Each row is a point on a tangle of strands that fork and nearly touch. The rows are in no order.
In the rows, zero is written as 100.
Two points are linked if the straight distance between their rows is under 80.2. Some points are linked to none.
Q_848: [116 103 110 113 123 106  93 111  98 139  93 100  89  74  84  85  96  93
 102 123 133  89 117  91  79 106  99  69 112 117 119  91 115  82 114 113
  81 119  69  89 133 117  92  96 131 109 100  63 109  91 111]
Q_532: [117  77 111  71  75 100 130 114 111  94 132 115  96  85  91 110 100 121
 110  91 106 109  76 136 127  95 110 103  72  78  97 103  45 112 120 102
 128  85  89  77  98  93  79 106 125  86 110 114  85 106  86]
Q_992: [123 103 121  80  82  75  99  72 134  91  97 110 102 120  97 100  92 100
  74  87 150  86 116  93 106 120 112  97  89  83 114  94 111 118  56 111
 100 106  98 122 101  65 118 105 109 107  88  83  98 104  89]
Q_51: [ 72 119 106 101 104  81  90  97  96  98  70  91  88  98 109 116  81  96
 113  94  99  76 117  79  80  78 102  82 123 101 100  89 119 105  98 103
  73  85  73 119  99  85 112 100 112  93  77  95 111  87 125]
Q_93: [147  96  99  78 111 112  99  79 113 114 119 104  92 121 110 106  99  75
 112 106  74 101  78 116 123 127  72 104  74 123 109  94 110 111 116  91
 129  80 122  97  96  99 106  87  59 128  92 124  81 107  60]
Q_309: [124 116  90 102  98 110 107  95  96 100 132 124  89  97  89  90 100  88
 111 136  68 103  82  95 104 114  81 133  76 127 102  93  90  68 109 100
 108 105 113 104  96 114  77 102  49 116 109 122  73 100  65]
Q_198: [ 94  85 115  81  95  92  99  77 115  75 101  80 113 110  87 118  84 106
  95  84 111  99  95 102 115  92  97  98  98  72  91  91 101 112  61  98
 106 100 100 119  79  70 117 110  92  93  87 101 114 106  95]
Q_489: [ 62 104  88 127  92 110 106 126  70  98  95 113  97  67 105  81 147  91
  86 102  96 117  91 102  79 101 122 112 110 123  98 142 146 119 104  99
  89 102 102  94 107 132 113  92  98 112 110  96  83 131  98]
Q_860: [112 124 122 121  91  78  74 101 116 110  74  98  71 139  89 109  72 112
  82  99 120  74 125  78  77  81 107 110 110  94 105  83 104  67 100  99
  64 110  94 100 120 119  97 104 129  87  97  86 100  75 131]
Q_535: [ 57 104  97 124  88 111 107 113  64  59  78 113 111  80 116 102 129 109
  91  86 102 109  91 130  79  90 132  94 110  95  95 130 120 128  96 105
  80  83  86 107 106 119 118 112 120 107  90 102 102 119 120]
Q_468: [ 72  94  90 138 111 139 114 131  62 116  79  90  85  83 114  67 137 108
 125 121 101 114 111  93  76 105 112  91 124 103 110 110 123  84 127 102
  95  98 102  70 120 137  85 122 119 105 104  65  96 108 118]
Q_759: [105  93 100  98 104 122 116 118  77  85 119 105 108  88 115  87 119 131
 105 113  77 126  86 117  91 103  96 110  92  89  89  87  49  91 122 121
 113 117 109  85  96 114  47 119  98  81 125 113 104 106 116]
Q_620: [117 102  97 106  99 130 123 103  78  91 124 102 100  88 113  82 117 118
 106 126  82 126  90 116  83 106  86 106  72 107 101  83  44  78 129 126
 117 123 117  74  97 118  42 129  99  88 126 110  98  94 112]
Q_187: [ 78  84 112  90 113  84  85 105 110  69 115  83 103  93  97  81  87 107
 101  86 135 102  96 119 102  89 116  78  93  78  86  88  91 113 103 114
  83  93  67  84 133 102 105 114 134  69  87  85 119  88 126]
Q_420: [133 105 118  85  75  73  99  80 129  84  94 124  99 130  87  95 103 108
  72  87 143  86 111 110 109 114 117 108  89  69 107 101 100 104  57 116
  98 108 104 120 105  63 109 104 109  99  95  86  99  96  90]
Q_365: [102  89 105  95  75 120 114 100 114 114 115 109  99  71  98 102 117  95
 100  93 119 132  93 103 100 110 116  81  81 106 126 124 111 130  81  91
 111  91 107 110 115  88 136  81 112 111  92  78  80 137  70]
Q_617: [ 94 101  78 122 130 127  98 127  69 153  88 101  95  76 108  64 134  70
 118 114 102 114 117  95  87 120  86 102 122 126 107  96 138  80 132  96
  92 112 101  79 114 116  88  84  91 116 117  85  97 105 105]
Q_609: [143  96 108  79 100  81 109  83 112  87 123 104  83 115 104  91  79 119
  91 108  73  80  76  98 110 104  95 116  79  96  89 106  63  68 108 105
 117 121  98  85  80  93  69 117  68  99  89 123  98  92  86]
Q_106: [144 111  96  81 102  76  74  78 123 105  94  98  93 135  99 104  65 104
  73  93  78  73 109  55 124 105  78 106 106 104  96  86  81  78  94 104
  97 107 111  89  83  87  93 106  73 100  90 110 110  78  84]
Q_244: [146  82 102  99 103  80  77  86 122  83  97 115  89 137  74  92  91 117
  70 104 109  87 104 102  94 101 106 105  88  86  91  94  56  65 113 116
  99 117 101  80 105  90  82 120 102  87 104  86 107  81  87]
Q_434: [114 112 115 122  97  85  69 108 111  99  79  87  87 154  96 109  78 122
  72 103 109  93 120  88  86  75 101 113  93  86  90  75  78  61 109 104
  65 115 111  81 116 117  71 107 122  82 100  91 104  73 134]
Q_334: [ 77  94 111  82 103  87  96  74 117  84  82  74 102  84 100 109  75  91
 107  90 131  83 110  95  81  94  99  67 106  90  98  76 125 127  89 113
 106  79  80 121  96  62 137  99 115 104  85 103 117  92 112]
Q_260: [120  84 100  82 105 100  86  93 127 126 108 100 107  73  96 100  81  94
 106  96 137 107 101  95 116 105 107  75 103 103 126  96 101 120  98  98
 126  88  77  88 126  93 112  92 130 100  86  76 102 108  86]
Q_35: [126  79 110  72  61 106 139 108 114 104 123 125  90  91  84 110 109 112
 107 102 117 109  83 133 129 103 114 107  67  78 102 109  55 113 101 102
 124  72  99  86 107  81  91  98 134  96 111 102  82 104  79]
Q_778: [ 93  89  93  90 109 111 100  93 115 115  85  95 107  65 109 112  98  84
 107  83 129 105 109 111  83 106 101  66 118 107 120 108 138 136  96  97
 113  90  94 110 103  90 140  81 124 130  94  99 103 115  98]
Q_736: [ 61 111  88 127  97 109 101 124  67 110  78 108  95  73 115  84 131  82
  92  99  97  99 106  92  89  93 112 106 121 123  95 140 155 124 105  93
  76 103  96  99  87 128 120  92  95 122 100 105  88 116 105]
Q_220: [ 93 118  96 138  99 117  96 112  80 122  93 104  97 110  98  89 112 104
 101 125  78 118  97  81  91 106  86 126  91 116 101  82  94  64 108  92
  80 119 125  95 113 129  73 106  86  87 127  84  83 112 106]
Q_416: [107  84  84  98 125 110  90 106  98 127 112 105 119  77 112  86 104  86
 114 111 102 126  92  94 114 115  94  86 104 122 117  95  89 104 128  96
 136  97  92  82 126 120  84  94 110 103  86  90 107 118  86]
Q_511: [132  76 102  81  86 103  91  88 134 124 116 109 101  84  95  95  86  94
 100 107 146 107 103  95 131 105 113  84  83  99 131 108  85 116 106  94
 123  82  83  87 126  82 112  98 133  91  84  64  88 103  72]
Q_37: [ 98  98  73 101 141 116  99 117  81 138  94  93 112  71 124  91 129  76
 114 103 110  99 117 115  89 118  99  69 140 120 112 105 138  99 126  92
 102  93  91  82 123 105  85  94 115 115  97  82 127  86 122]
Q_43: [126 103 107  94  90  83  74  89 124 102  81 110  89 127  79  96  79 112
  75 103 107  78 111  72 102  98 100 110 109  97 106  89 101  84  76 103
  80 112  99 104 108  99 102 106 103  88 102  80 103  86  97]
Q_964: [107  89  78  99 139 114  89 112  92 143 102 100 116  71 119  84 114  80
 119 106 105 115 106 107 108 120  88  74 124 120 115  95 115  96 132  97
 130  99  94  79 128 110  79  92 117 111  98  89 122 100 109]
Q_401: [105  89 116  76  89  75  94  82 122  70 113  88 101 120  82 105  81 122
  87  80 107  86  99 110 129  87  98 101  92  61  79  92  83 103  69 101
  99 109  99 105  75  66  97 116  87  87  99 107 115  91  97]
Q_714: [ 87 112  76 120 103 118  99 116  77 103 125 123 113  86 105  87 137  78
 116 121  63 119  89  91 101 113  89 153  94 131 105 101 104  79 111  93
 106 113 120 100  85 118  82  91  54 109 120 112  71 109  80]
Q_721: [141 108 112  81  97  91 105  83 115  99 105 104  99 126  97 112  84 102
  92 104  83  83  91  88 138 110  86 110  93  93  95 101  91  95  73 102
 120 101 121 112  70  87  95 102  58 116  88 114  97 100  72]
Q_749: [113 100 112 107  97  92  87 101 125 102  97 107  85  61  92  87  80 103
  99 104 153  84 112 106  84 107 121  64 110 102 125 101 119 103 103 122
  90  99  56  99 133 103 118  97 144 107  97  69 104  86 114]
Q_741: [ 64  91 104  88 116  80  85 101  94  63 104  75 108 113 100 102  87 114
 101  91  92  94 100 104 103  72 102  94  96  79  77  89  90 107  89  98
  72  96  88 108  97  83  98 113 102  72  90  97 121  97 122]
Q_29: [128 106 100  99  96  81  74  92 120 105  90 105  91 136  87 104  69 114
  73 102  88  83 105  60 113  96  93 114 106 102  98  86  85  72  88  98
  83 115 107  95  98 101  89 109  90  86  99  92 107  84  99]
Q_406: [ 59 116  85 123  96 115 102 117  63 120  73 101  98  76 117  97 120  70
  93  92  99  81 119  93  91  87 100  97 123 122  97 137 156 136 106  90
  75 100  98 108  74 121 126  91  97 129  97 122  95  96 114]
Q_829: [ 80 131  98 150 102 111 100 134  71 137  83  97  75  99 107  80 117  90
 112 109  98 115 115  75  76  92  97 124 119 112 101 113 138  75 121  87
  65 108 107  97 107 127 103  88  90 102 114  87  79 118 114]
Q_154: [129 117  93  96  95 103 124  85  97  98 133 128  80 100  95  91  93 103
 109 139  67  97  75 104  92 107  83 133  66 118  97  99  73  62 114 111
 115 113 113  96  95 113  63 121  69 110 118 134  77  93  86]
Q_440: [ 92 130 109 117  72 110 115 102 106  85  84 107 106 103  86 112 108  98
  89  81  86 111 106  85 102 102  97 110  97  97  98 137 140 104  47  97
  84 109 127 138  75  95 144  71  72 114 114 101  90 115  95]
Q_145: [ 89  95  91 104 113 106  95 110  90 118  95 111 104  73  95  84 118  85
 104 105  99 118  93  94  88 110 106  97 111 121 110 110 126 106  94  97
 106 106  94  99 117 122 109  80 100 105 101  89  89 128  83]
Q_855: [137 101  87  84 125 107  93  76 101 103 120 100 103 116 129 102  98  74
 116  96  63 102  62 111 107 121  67 108  81 127 103 100  99  99 130  92
 134  96 114  84  96 105  90  99  64 121  84 132  94 100  73]
Q_456: [100 109  88 103  96 110 103 108  90 105 133 126 100  87  86  93 127  83
 115 128  69 119  82 104 100 113  95 134  89 128 102  99  99  82  98  94
 114 100 115 106  93 117  89  89  58 109 113 110  71 116  66]
Q_659: [103 102 122  85  85  92 102  71 127  93  90  92 106 100 105 110  85  97
  86  85 144  95 114  90  96 115  98  87  95  86 112  91 124 129  58 108
 101  99  99 132  97  69 132 100 108 116  87  93 100 114  93]
Q_667: [ 64  93  89 124 107 120 114 124  65  91  86 101 104  80 124  79 137 106
 111 108 101 114 103 104  81 103 123  98 122 103 103 127 124 108 112 105
  97  93  90  82 127 134  92 117 120 100  98  77 102 118 117]
Q_738: [ 91 107 101 143 115 128 105 123  71 142  75  80  73  95 106  73 120 100
 127 130 104 114 111  89  79 100  94  86 115 106 115  80 115  70 125  96
  82 110 107  74 114 128  76 115 114 108 107  61  95 104 119]
Q_104: [ 86 103 111 105 110  88  93 104 109  91  98  98  89  61 105  97  83  98
 114  99 139  87 109 104  83  99 121  56 118  98 109  93 115 112 108 121
  86  90  49  99 127  97 115 109 137  99  79  78 117  85 127]
Q_36: [149  87 103  79  82  88 126  88 117 102 126 117  78 115  87  98  93 104
  93 128  99  95  84 114 125 115 105 109  76 104 106 102  81  93  96 100
 126  91 108 100  96  97  84 104  81 115  96 104  86 103  64]
Q_594: [ 87 107  74 130 115 124  89 128  71 147  86 102 101  90 117  66 132  65
 116 105  83 112 115  82  98 115  79 139 114 126 104  94 137  81 129  85
  88 110 113  82  99 115  90  82  73 113 125 103  83 102 108]
Q_986: [130  86 111  81  55 108 126  99 117 104 118 127  96  94  85 103 113 107
  94  97 142 114  93 130 117 108 126 103  68  75 115 115  70 112  86 104
 111  81  99  96 126  75 105  88 136  95 103  84  87 101  76]
Q_132: [ 92  79  98  86 129  86  83  99 107  98 104  83 114  86 106  95  85  97
 105  95 110 109 100  92 110  97  96  82 112 100  94  82  96 113 105 101
 112  95  75  83 113  97  92 107 115  93  82  89 124 108 105]
Q_951: [ 90  69 116  74  97  87 113  96 122  79 137  77 107  99  93 115  85 116
 108  77 112 111  83 129 138  94 105  82  84  75  88  93  70 112 107  83
 116 108  91  84  81  72 103 118  99  92  89 106 108 110  79]
Q_762: [ 80 113  73 126 101 115 110 126  73  94  95 110 117 111 129 101 121 109
 109 116  56 119  87  80 110 102 100 140 109 111  92 102 100  78 100  83
  94 118 131  96  82 120  78 102  72  89 123 101  96 103 119]
Q_278: [ 60 114  89 119 104  98 100 111  70 100  72 106  93  68 121 108 115  86
 111  95 118  80 125 108  75  94 115  65 138 116 112 115 131 127 123 104
  78  90  71 115  88  94 114 104 116 123  77  94 116  87 118]
Q_805: [ 79 104  84 108 125 110 107 120  72 119  82 101 103  66 124  95 123  83
 113 101 118  95 119 107  81 104 110  71 140 115 110 119 140 114 120 102
  88  94  77  92 110 109 101  97 117 121  85  89 118  95 115]
Q_702: [136  81 101 112 111  86  78  83 115  94  96 109  91 128  84  88  92 109
  73 115 107  95 107  95  89 105 100  98  76 105  96  91  53  64 123 114
 102 124  97  71 111 105  70 123 108  91 103  80 106  83  92]
Q_149: [124 104 115  80 101  98 104  70 118  91 101  81 118 132  92 129  82  96
  93  88  91  88 106  84 138 108  75 104 103  78  85  99  93 105  72 100
 121  97 123 126  62  71 112 100  67 114  84 123 109  97  82]
Q_4: [ 81 115  84 143 106 121  98 131  69 137  91  99  91  92 105  71 130  74
 112 114  85 122 115  70  87 103  87 147 105 124 102  97 131  71 125  88
  80 111 114  88 101 121  94  83  73 103 127  90  73 118 105]
Q_985: [ 84 129  84 126  96 105 110 126  81  99  92 116 111 121 103 115 106 108
 104 100  59 111  89  79 106  95 102 135 108 108  90 106 105  74  80  77
  79 113 125 106  94 122  96  84  77  86 125 100  94 104 115]
Q_549: [ 80 107  74 108 126 110  94 109  75 141  77  97 104  94 128  96 126  64
 107  97  85  82 119 102  95 104  87 100 134 118  96 110 148 112 108  81
  86 101 106  92  92 109  98  91  97 114 109 110 108  81 125]
Q_122: [ 84 102 120  95  84  93 104  73 123  81  82  87 100  87 109 110  77  97
  92  87 142  94 115  93  84 110  99  74 100  89 111  89 132 129  72 113
  98  86  89 141  92  68 142 101 114 119  91  99 105 108 105]
Q_329: [145  99  99  83 101  92 126  79 106  91 130 113  75 112 101  86  87 110
  98 131  78  87  75 104  92 105  93 122  63 108  95 105  63  59 123 110
 123 121 102  81  93 104  61 122  77 102 100 128  90  90  88]
Q_670: [108  90  91 106 107 110 101  99  95 113 123 111 108  86  92  85 108  92
 105 125  97 121  86  97 101 117 101 100  90 124 112  93  79  92 112  97
 124 105  96  91 124 130  78 104  98  96  99  87  95 117  78]
Q_323: [ 80 161 112 134  76  85 105 117  85  84  80  96  78 141  99 119  66 109
  99  72  92  94 118  85  75  80 113 106 121 102 104 104 107  81  84  85
  65  91  99 124 112 131 106  86 108  88  94 104 102  93 130]
Q_241: [ 90 102 107  98 104 117  98 129  84  77 101  76 103 121 125  92  93 146
  91 105  77 114 108 112 103  74  98 110  97  60  77  76  55  85 119 108
  64 117 108  88 100 101  59 105  98  75 119 113 109  86 136]
Q_28: [ 74  93 112  91 113  75  87  97 115  81 106  85  90  75 102  91  78  99
 116  95 141  88 107 101  91  90 119  59 105  89  96  84 110 115 105 119
  89  87  55  93 122  88 116 110 133  85  77  85 121  80 127]
Q_402: [103  92  97  87  78 113 126 106 103 116 136 119  91  82  85 106 132  92
 115 117  89 130  79 119 105 111 115 108  83 113 113 113  96 112  82  88
 120  84 120 106 101 101 113  80  84 109 104  97  72 129  63]
Q_266: [ 54 113 109 100 105  73  88  94  93  89  77  80  91  94 109 111  85  96
 122  91 106  68 118  86  73  71 109  68 111  96  96  82 109 114 112 113
  78  82  71 122  94  66 119 101 107  86  71  98 115  76 126]
Q_466: [ 80 129 102 115 102  90  92 109  91 106  68 103  85 103 107 111  87  99
 106  95  91  91 110  74  84  84 100  98 127 107 105 107 129  95  92  88
  65  96  89 119 103 114 113  93 107  97  92  93 100 102 117]
Q_716: [109 112 109 114  91 113  95 122  92  96  92  93 102 132 110 108  89 136
  82 106  80 109 101  98  98  79  97 116  92  80  81  78  58  68 106 108
  72 121 117  87 103 114  55 102  99  77 118 111 105  86 134]
Q_832: [ 99 118 110 103  77 107 111  97 104  97  96 114 106  95  85 108 119 105
  98  94  85 109  89 102 103 103 105 115  98  89  97 126 121 103  45  95
 101 107 127 129  85  97 123  79  73 106 112 103  85 120  82]
Q_656: [ 91  94  86  97 111 114  87 106  95 129  94 109 109  79 101  88 127  66
 105  93  96 115  98 103  91 111  98 104 111 125 106 112 137 118  94  91
 116 102 107  94  97 116 122  67  86 115 105 104  81 122  77]
Q_322: [ 94  81 106  65 110  82  85  70 126  94 103  62 110  98  91 111  76  93
 102  80 131  91 113  95 105  97  86  72 105  88  88  66 106 130  97 102
 120  86  91 100  98  60 122 102 113  99  86 106 122  92  97]
Q_454: [ 78  66  91  75 133  84  88  79 102  84 121  49 130 106 114 112  90  90
 103  73  91 107 105 115 116  96  74  85 101  97  83  90  82 120 135  86
 121  98 102  89  77  76 108 105  97  98  83 129 126 104  86]
Q_166: [110 101 107 121  96 110  91 102  91 114  94 111 101 113  84  91 107 110
  84 123  90 105  94  94  86 104  95 113  86 108  96  84  78  75  98 105
  81 120 106  91 122 129  73 110 105  84 120  83  95 100 103]
Q_240: [ 97 136 119 113  84  68  83 100 115 104  80  92  68 127  95 117  59 110
  96  96 114  67 129  67  80  77 111  98 122  97 106  79 111  76  97  97
  66  98  83 114 115 105 100  98 120  86  85  96 106  71 133]
Q_290: [107  82  94  80 116 108  91  93 118 128 100  95 114  74 103 110  94  86
 113  86 121 111  98 103 109 108  98  74 110 105 120  95 110 129  99  89
 131  87  90  91 116  94 122  86 122 110  86  90 104 115  87]
Q_565: [106 102  93  99 111 117  88  91 101 109  98 108 123 107 102 106 117  72
 107  96  73 105  89  99 114 113  86 123 105 112  97 107 116 110  82  84
 119 100 129 107  70 110 120  76  61 116 102 119  86 103  69]
Q_926: [ 96 125  92 111  90 104 110 114  90 100 104 133 107 104  86 111 111 114
 111 103  53 103  81  92 110 101  96 135 100 101  85 110  89  81  69  91
 103 113 126 110  84 113  94  85  68  94 131 111  85 105  96]
Q_451: [ 79 101  89 114  97 113 106 115  79 103 112 116 107  73  91  87 141  95
  96 110  89 125  83 109  78 107 118 112 103 116 105 119 115 101  92  99
 102 103 108  97 121 128 101  89  99  93 118  92  85 133  88]
Q_988: [ 98  89  98  85  99 117 126 125  75  89 135 117 111  77 111 100 124 125
 116 105  87 130  81 129  99 100 104 113  93  90  95  96  48 108 124 117
 136 103 102  83  96 117  56 111 113  82 122 126  94 120 106]
Q_14: [ 99  75 102  67 108  90  89  57 127  96 111  52 118 119  91 120  81  90
  98  71 111  93 116 101 111 110  70  82 109  85  79  76 100 129 111  96
 130  81 108 114  87  53 123 104  99 101  88 123 114  93  91]
Q_377: [130  83  98  80  88  99 129  98 106 102 136 114  88  94  96 112 100 104
 113 121  86 111  67 116 123 111 102 105  75 111 109 102  75 101 109  90
 131  88 104  95  97 106  86 105  85 109  93 107  87 115  69]
Q_956: [110 100 113  92  85  85  79  93 113  78  85 106  96 122  85 103  82 120
  79  87 105  82 100  96  99  86 108 110 101  79  92  88  94  90  72 108
  69 100  88 104 110  95 104 109 110  77 101  90 112  83 118]
Q_622: [148  97 110  78  92  83 118  85 115  93 118 110  83 119  98 102  83 111
  94 115  81  82  79 103 130 108  96 114  81  93  93 104  83  87  89 104
 127 103 111 101  75  91  82 109  64 113  91 119  91 101  73]
Q_20: [ 52  93 109  94 107  83  98  84  99  80  79  64 107  92  98 106  83  91
 113  86 119  71 108  94  69  82 104  68 101  90  91  84 119 127 114 118
 103  74  83 133  82  53 145  99 108  91  80 113 113  76 119]
Q_967: [119  86  97  79  75 111 136 103 109 116 140 121  84  83  85 109 120  97
 118 128  93 122  79 119 125 113 107 103  70 112 115 113  80 109  94  86
 121  73 113 101 106  99 105  93  98 111 104  97  76 120  67]
Q_471: [100 127  98 100  88 108 112 117  83  99 103 138 104 102  94 107 107 126
 112 104  52 107  79  97 102  95  91 139  97  93  78 102  64  88  84 108
 115 108 121 105  80 114  75  93  87  90 140 134  81 104 107]
Q_844: [ 89 103  85 125 102 126 106 120  75  97  93 101 109 108 120  90 122 120
 106 124  65 126  87  90  94 106  96 125 105 106  94  88  90  74 112  97
  91 113 129  93 100 122  66 119  87  83 123  91  95 108 121]
Q_90: [122 103 106  92  99  91 102  94 105  89 117 106  94 114 108  96  85 135
  91 101  63  93  82  95 109  98  92 118  85  89  79 103  52  70 106 104
 102 129 101  89  83  96  60 116  74  86 108 125 103  92 108]
Q_990: [158  78 100  81  85  82 123  87 127  91 121 119  79 124  82  96  93 106
  86 123 117  95  96 121 120 112 116 103  75  94 107 108  68  84 115 103
 129  88 102  88 105  87  85 110  99 103  95  95  94  96  66]
Q_748: [131  82 109  86  68 104 109  88 130 108 119 119  98  95  92  98 102 100
  92 100 148 111 101 112 122 111 124  92  71  88 126 116  84 114  90  93
 111  82  93  99 130  74 114  97 135  91  91  64  86 104  74]
Q_522: [ 98 128 116 105  78  98 102  88 113  82  72 102  99 105  93 112  88 106
  86  84 101  94 114  79 100 101  93  96 100  94 108 117 133 109  50 100
  77  99 110 141  88  91 137  88  89 108 104  94  98 108 103]
Q_548: [115  96 100 110  96 107  96  95  96 109 111 117 101  99  76  86 107 103
  89 123  92 107  89 101  93 112 101 110  89 114 100  92  78  84  93 102
 103 114 101  95 122 127  77 106  97  91 113  87  94 105  83]
Q_708: [ 75 108  96  98 102  98 105  84 104  86  62  72 117 116  94 127  79  86
  99  81  88  73 119  71  84  81  85  97 111  97  97 100 125 117  86 102
 100  78 103 138  76  72 142  82 100  99  94 112 111  77 118]
Q_646: [115 117 103  92  94  97 114 103  94  91 113 128  94 103 103 101  93 129
 109 103  52  99  74 100 106  98  86 129  87  92  76 106  58  87  97 107
 123 113 112 101  76 108  66 109  77  90 124 136  85 101 104]
Q_276: [114  97 108  80  87  75  81  96 118  71 100 104  95 133  83 103  78 129
  78  82  99  80 104 103 119  78 102 112  95  61  77  92  72  85  80 108
  76 110  99  96  90  76  93 107  96  77 109 107 118  76 111]
Q_853: [ 96 134 114 101  75  73  92  94 117  81  75  93  78 133  93 122  59 112
  90  83 100  70 123  67  93  76 108  98 108  95 109  86 114  90  71  98
  68  86  90 120 104  95 121  94 107  84  93  95 106  79 127]
Q_368: [ 68 103  87 111 104 107 103 100  86 102  76  99 104  61 111 113 109  78
 102  91 125  76 120 121  70  97 112  61 129 117 110 113 141 141 119 100
  93  83  82 123  82  88 132  95 119 138  85 110 113  85 117]
Q_677: [ 80  82  79 102 101 119 109  92 108 113  92  89 111  63 111 118 108  76
 100  83 129  88 116 128  72 105 106  63 125 111 115 118 149 148 116  92
 110  84  96 118  93  85 143  86 125 140  96 115 110  91 119]
Q_11: [ 58  72  92  81 137  72  88  89  89  68 118  42 130 107 109 103  84 103
 101  86  89  95 108 107 116  83  80  89  95  88  78  87  82 113 121  93
  98 104 103 104  72  69 106 106  93  88  93 123 126 100  88]
Q_987: [155  79 103  84  94  74 101  90 131  78 111 116  84 133  77  91  92 114
  80 103 119  90 100 121 111 109 116 103  89  78  95 104  61  78 111 114
 122 101  99  85 100  75  83 116 100  94  97  93 101  90  72]
Q_978: [ 91  77 110  76 101  83  89 104 117  66 128  88 108  99  89  90  87 116
  92  75 142 106  86 138 122  90 118  85  84  65  85  90  74 109 103 105
  92 102  83  76 119  91 101 105 125  68 101  94 118  85 103]
Q_430: [ 78 126  96 130 107 103  99 123  80 119  74 104  90 104 110  93 106  94
 107 105  86 105 105  74  86  94  98 116 123 112 100 112 131  84 103  85
  66 105 103 106 107 127 105  90  97  96 106  89  89 113 113]
Q_934: [ 77 104 114  92  94  86  86  94 101  64  88  91  98 111  95 106  82 112
  94  83 100  87  98 105  94  77 108  95  97  79  89  91 100 104  73 106
  66  86  80 114 104  89 114 110 106  73  90  96 113  90 129]
Q_817: [123 110 110 125  93 101  80 110 100 103  78  92  94 145 103 108  91 124
  70 110 102 103 109  98  91  80  98 115  77  87  91  72  60  58 113 110
  71 127 124  74 106 118  55 104 111  83 115  93  99  79 125]
Q_304: [119  95 109 110 108  98  87 103 117 121  97 108  90  69  79  83  87  99
  98 116 143  88 116  99  82 105 112  72 103 108 123 103 113  90 107 116
  96 112  63  92 138 115 105  94 143 105 101  64 104  90 107]
Q_546: [101 136 114 102  70  87 103  97 112  80  74 104  89 127  87 122  74 114
  85  80  92  83 114  75 103  89 102 103 103  93 109 104 118  93  51  96
  66  95 106 127 100  99 128  90  94  93 106  92 105  94 118]
Q_566: [ 81 100 102  92 103  96  99  83 103  74  79  79 118 117  89 126  80  98
  98  86  89  90 106  79 105  81  91 103 105  85  93 102 112 105  64  97
  97  93 105 130  74  79 127  96  90  91  91 103 117  96 110]
Q_527: [ 68 106  81 109 101 109 112  94  90 105  66  75 121 117  99 123  90  69
  94  81  77  66 121  80  85  81  88 105 117 109  98 117 132 127  94  95
  99  85 109 129  73  94 140  82 104 104 101 126 107  69 125]
Q_820: [ 91  77 113  73 100  76 104 101 120  72 143  83 104  99  96  99  84 125
 100  75 114 104  83 140 136  92 109  84  81  67  81  96  60 107 113  92
 104 116  88  74  94  81  89 116 108  83 105 111 111  99  84]
Q_441: [102  80 103  76 104 104  98  61 119  90 104  60 129 132  92 129  87  87
  94  76  96  96 109  97 118 109  71 103 117  80  85  96 101 118  96  97
 127  84 120 134  69  61 121  95  84 103  87 132 113  92  88]
Q_610: [ 94  90  88 100 107 119  91  96  97 119  96 104 122  95 106 100 126  67
 102  95  86 112  91 104 102 110  96 117 108 116 104 111 128 122  85  83
 120 102 120 101  80 117 127  74  78 117 101 116  84 114  73]
Q_85: [111 108 104 127 128 117 100 117  83 154  86  87  80  88  96  80 107  91
 112 132 121 101 119  87  82 107  87  72 109 118 117  76 113  70 122 104
  76 120  90  82 123 117  76 102 120 110 104  59 109  93 114]
Q_495: [104 120 108  99  76 106 110 103  97 100 101 127 103  96  78 105 115 117
 101  99  74 101  82 108 105 100 103 122  98  86  91 115  96  95  51  99
 105 103 121 120  92 104 103  85  81  96 125 107  86 113  88]
Q_886: [ 85  62 104  71 115  96 105  89 114  85 128  61 122 101 101 123  87  97
 107  75 107 116  91 116 131  97  89  82  96  89  92  89  78 117 121  82
 121  97  98  91  75  73 117 111  97  97  76 115 116 113  77]
Q_419: [129  84  98 120 117  93  83  83 112 114  97 104  92 112  91  76  90  96
  86 130 112 103 111  82  95 110  92  89  75 121 107  86  63  70 127 113
 110 127  92  67 118 117  64 120 114 101 101  73 105  87  90]
Q_776: [133 105 103  89 109 118  89  85 112 116 111 107 103 120 101 104 110  72
 114 104  76 105  91 111 121 126  76 115  87 118 103  99 117 111  95  90
 125  84 129 109  84  99 112  76  52 127  98 123  75 107  58]
Q_710: [121  83  84  89 128 105  87  80 104 115 119  95 111 109 132 105 108  73
 117  85  71 114  74 115 113 123  71  95  95 128 103 104  95 119 138  82
 145  96 110  78  97 107  97 103  86 119  81 122 104 103  86]
Q_480: [ 62 110  81 116  99 115 108 102  78 115  67  88 114  95 109 110 104  65
  91  87  88  69 121  90  86  85  93 100 120 116 100 130 147 136  96  91
  88  92 105 121  73 110 137  88 103 118  98 131 101  80 121]
Q_228: [101  83 105  81  91 111 122 124  89  91 134 115 111  74  98 106 115 123
 111  94 104 122  77 133 110  94 113 106  87  79  93  96  46 113 118 110
 128  97  90  79 106 110  68 101 123  78 114 118  96 117 101]
Q_915: [ 51  75  92  89 133  82  93 103  83  61 111  60 125 108 113 100  96 107
 105  96  88 102 103 110 112  75  98  96  98  83  79  95  88 114 108  92
  91 102  97 103  78  79  97 112  96  82  89 106 126 107 111]
Q_703: [ 67  97  94 117  99 118 113 123  65  69  91 107 116  76 118  94 137 112
  99  91 105 118  91 126  78  98 132  95 110  91  97 125 110 119 104 110
  92  84  86  89 130 127 102 110 126  94  94  91 104 125 121]
Q_631: [ 49 114 102 136  79 103  92 113  64  64  72 121  96  82 114  97 123 107
  96  82 104 102 107 124  81  94 128  83 119 104 101 130 116 132 107 104
  72  78  79 122  99 117 122 117 123 116  86  98  97 108 122]

A fork is a point with three links, a tip a point with one. Leave the first point through the second and follow the links. Name the first fork or tip that comes.
Q_145, Q_656: Q_710
Q_4, Q_829: Q_334
Q_419, Q_702: Q_36
Q_853, Q_546: Q_926
Q_677, Q_778: Q_620
Q_951, Q_886: Q_956
Q_440, Q_522: Q_241

Follow the links from the first point to the second, and from the first to the third. Name the last point that the two ways share.
Q_762, Q_522, Q_149: Q_926
Q_402, Q_440, Q_322: Q_622
Q_244, Q_51, Q_456: Q_622
Q_456, Q_441, Q_220: Q_609
Q_659, Q_456, Q_495: Q_609

A fork is a point with three links. Follow the links from the first point to the second and name the forks in between, in order.
Q_240, Q_329: Q_926 > Q_609
Q_440, Q_721: Q_926 > Q_609 > Q_622
Q_377, Q_853: Q_36 > Q_622 > Q_609 > Q_926
Q_546, Q_990: Q_926 > Q_609 > Q_622 > Q_36
Q_309, Q_14: Q_609 > Q_622
Q_401, Q_978: Q_956

Name the points in between on the shortest way along the links from the first point to the second, in order.
Q_454, Q_401: Q_11 > Q_915 > Q_741 > Q_934 > Q_956 > Q_276
Q_511, Q_416: Q_260 > Q_290 > Q_778 > Q_677 > Q_368 > Q_278 > Q_805 > Q_37 > Q_964
Q_14, Q_36: Q_441 > Q_149 > Q_721 > Q_622
Q_309, Q_471: Q_154 > Q_329 > Q_609 > Q_90 > Q_646
Q_702, Q_402: Q_244 > Q_987 > Q_990 > Q_36 > Q_377 > Q_967
